Each scene shows the same named points in several views. A view is turned or mirrored, and shifted as a whole, has a little noise and may leave points out.

Scene 1
View 1
<168>: [ 1  3  3 10 -5  7 -1  8  7 -4  2 -4 -8  8 -5 -1  9  2 -4 -1]
<66>: [  4  -1   8  12  -6 -11   9   9   2  -5  -4   7   2  16  -6   3   8  -6
  -4  -1]
<92>: [ -4  -1  11   2   4   3  -7  11   7  -2   3  -5  -6   7 -10   3   3  -2
  -9   5]
<152>: [  7  -3   5  19  -7 -19  15   4   0  -2  -3  16   7  19 -13   4   7 -11
  -5  -1]
<68>: [  7   3   0  15 -10  -2   8   7   5  -3   1   9 -11  12 -12  -3   8  -9
  -6  -6]
<26>: [ -2  -6   7  15   1 -10  -2  -1   3   5   6  12  10  14 -25   6  -3  -6
 -10   6]
<30>: [ -6  -7  17  -1   8 -12  -4  10   2   3   4   8   1  12 -22  10  -4 -16
 -15   9]
<16>: [  5   3   5   7  -6   0   5  13   5  -4   2   5 -15  10 -11  -1   6 -11
  -8  -4]
<60>: [  8   3   5   9  -7  -5   9  13   3  -6   0   8 -11  13 -10  -1   8 -11
  -6  -5]
<184>: [  8  10   4   7 -13  11  -3  19   8 -11   6   1 -16  14  -5  -3   8   4
   0  -6]
<206>: [  4  -3   5  14  -3 -11   4   4   2   3   4  15   1  15 -22   4  -1 -10
  -9   1]
<85>: [  9   4  -1  18 -14  -4  15   6   5  -9  -5   3  -4  13   2  -4  17   0
   1  -9]
<107>: [  0   1   3   8  -2   5  -3   7   7   1   6   3 -14   6 -16  -2   3  -8
 -11  -2]
<31>: [  2  -1   1  10  -3  -1   8   5   5   2  -1   2 -16   5 -10  -3   8 -15
 -12  -4]
<62>: [ -6 -11   6  17   6 -12   3  -6   2   9   1   6  10   9 -20   5   1  -7
 -13   7]
<208>: [ -5  -5   3   8   3   3   5   3   7   3  -4 -10 -11  -1  -2  -4  12  -7
 -11   0]
<240>: [ -1  -4   2  13   0  -6  11   1   4   3  -3   3  -6   5  -9  -1   9 -13
 -10  -2]
<176>: [ 10  -2  -6  26 -14 -17  34  -1   1  -2 -14   8  -5  11   5  -7  23 -15
  -3 -11]
View 2
<152>: [ -8   6 -13   3  -7   9  14  -8   1 -10   0 -12  10   7  14 -11  -1  -7
  11   9]
<184>: [ 14  -4  -2   3   7  -5  12  10  -9 -11   5 -15 -23   6   2  -3  -3   4
  -1   4]
<60>: [  5   3  -9   9  -1   7  11   1  -1 -13   4 -10  -6   9   7  -8  -5  -1
   1   4]
<176>: [-18   8  12   4  -5   6  20 -10  -1  -6  12  -9  14  16  20 -26  -2   0
  -9   1]
<30>: [ 10   0 -30  17 -11  17  -3   2   1  -9  -8  -6   6   0  -1   3 -11  -8
  11  12]
<92>: [ 13  -6 -14  13  -5   4  -5  10  -8  -2  -3  -9  -5  -1  -5   3  -9   0
   0  11]
<85>: [ -4  -1   8   0   1  -3  15   0  -6  -5   7 -15  -4   9  12 -15   0   1
  -3   5]
<107>: [ 14   2 -15  10  -1   4   3   4 -14 -10   6 -10  -3   6  -5  -3 -12   3
  -2   6]
<31>: [  7   4  -9  13  -2   8   5   1  -8 -10   9  -6   2  11   0  -9 -12   3
  -8   2]
<66>: [ -2  -1  -7   6  -5   5   8   1  -1  -6  -2 -12   1   4  10  -7  -2  -4
   6   9]
<208>: [  6  -3  -1  16  -6   4  -4   6 -12   1   6  -5   5   5  -4  -7 -13   5
 -13   6]
<168>: [ 10  -5  -3   7  -1  -3   3   7 -12  -3   3 -12  -7   5  -1  -4  -6   2
  -3   7]
<62>: [  0   2 -23   7 -13   7  -3  -3 -11  -2  -2  -9  23   2   1  -3  -9  -7
  10  16]
View 3
<60>: [  5   2  11   4  15   0  -6  -3 -11 -13   5 -12  -4   9  12  -6   0   4
   7 -14]
<16>: [  1   1  11   8  12  -3  -7  -2 -10 -11   0 -13  -3   7  11  -5  -3   1
   9 -13]
<176>: [ 20  -1  21 -10  31   5  10   2  -1 -22  -5 -15   0  31  11  -6   8  12
   3 -32]
<31>: [  4   1  12   9   8  -6  -1   2  -4 -10  -6 -10   3  12  11  -8  -1  -2
  10 -18]
<62>: [  5  12  -1  -4  -1   1   5  -2   2 -13  -1  -1   9   9  11 -21   4   0
 -15  -5]
<26>: [  2  14  -2  -2   1  -2   0  -6  -5 -13   5  -3   7   2  14 -20   4   4
 -14  -5]
<85>: [  5   1  14  -6  31   3   3  -6  -4 -10  -6 -18 -12  16   8  -1   4   9
   6 -16]
<208>: [  2  -3  10   7   7   1   2   4   4  -4 -14  -9   0  17   3  -4  -3 -10
   8  -9]
<206>: [  4  12   4   1   6  -4  -3  -4  -9 -14   7  -6   4   5  16 -17   2   6
  -5 -11]
<240>: [  6   2   9   2   9  -1   2   3  -1 -11  -5  -9   5  15  10 -11   1  -1
   2 -15]
<68>: [  3   5  10   4  17  -6  -3  -5  -8 -10   0 -15  -4   8  13  -7   2   7
   7 -16]
<66>: [  8   3   9  -5  17   7  -1  -4  -8 -14   5 -10  -5  12  10  -9   2   5
  -3  -8]
<107>: [ -5   5   6  11   5  -9  -5  -2  -5  -5  -5 -11   0   3  11  -8  -3  -2
   8 -10]
<168>: [ -4   2   7   4  15   0  -2  -6  -2  -2  -9 -14  -9   7   5  -2  -2  -2
   7  -5]
<30>: [  5   6   1   6  -8   5 -11   1 -11 -14  12   0   9   3  13 -17  -4  -7
  -7   1]
<92>: [ -4   1   3   7   3   2  -6  -2  -4  -3  -2  -7  -4   3   6  -6  -5 -10
   3   3]
View 4
<184>: [  9   6  -3  11   0  -4   8  11  -1   5   6  -7  17 -14 -15  15  11  -3
   6  14]
<31>: [ -6  15  -1   5   0   4  -4   7   4  -1  -4  -3  -1 -13  -9   9  -7   7
   4  11]
<26>: [  8   0   4   5   1  25   2  -5  12   6  -3   5  -4   6  -9  -3 -12   9
   9  15]
<85>: [ -1   2  -7  17  -2  -5   2  -1   9 -12   4  -8  10 -11  -5   6   3  -3
  -8   8]
<92>: [ 10   1   4  -2  -1  15  -6   5  -1  14   0   1   5 -14 -16  11  -2   6
   4  16]
<206>: [  6   9  -2   9   4  19   3  -1  12   1  -2   0  -2   2  -9   2 -11   9
   9  15]
<66>: [ 9  2 -8 11  2 12 -2 -5 11 -4  2 -7  5 -8 -7  6 -5  5 -5 12]
<168>: [  2   1   4   5  -2   2   0   6   0   6   2  -1   9 -14 -12  10   5   0
   0  13]
<68>: [  2  13  -6  14   2   1   6   6   7  -4   2  -7   8 -10 -10  10  -2   2
   6  12]
<240>: [ -6  10   0   6  -1   9  -6   0   8  -3  -5  -1  -2 -10  -7   4 -10   6
  -1  11]
<107>: [  0  11   4   3   1   7   0   9   1   8  -2   1   4  -9 -14   8  -3   5
  11  15]
<176>: [-14  11 -13  21  -1  -4  -5  -8  17 -27  -1 -11  -1 -12   3   3 -10   1
 -16   2]
<16>: [  3  14  -4   9   2   6   1   8   4   1   0  -6   5 -13 -12  11  -4   5
   6  13]
<60>: [  5  12  -8  11   3   7   2   3   8  -3   2  -8   4 -10 -10  10  -6   4
   4  12]
<152>: [  6   6 -10  16   3  17   2  -9  18 -10   0  -5   0   1  -4   0 -12   7
  -2  12]
<208>: [ -7   5   6  -1  -4   3 -13   4  -1   4  -5   1   1 -20  -9  10  -4   5
  -5   9]
<30>: [ 15   8  -3  -2   6  32  -6  -1   7  12  -3   0  -4  -6 -14   7 -16  16
  10  17]

Which points are out of place in each view (at most two, in the order of its rows)? Write - if all are in place.
view 1 | -
view 2 | -
view 3 | -
view 4 | <68>
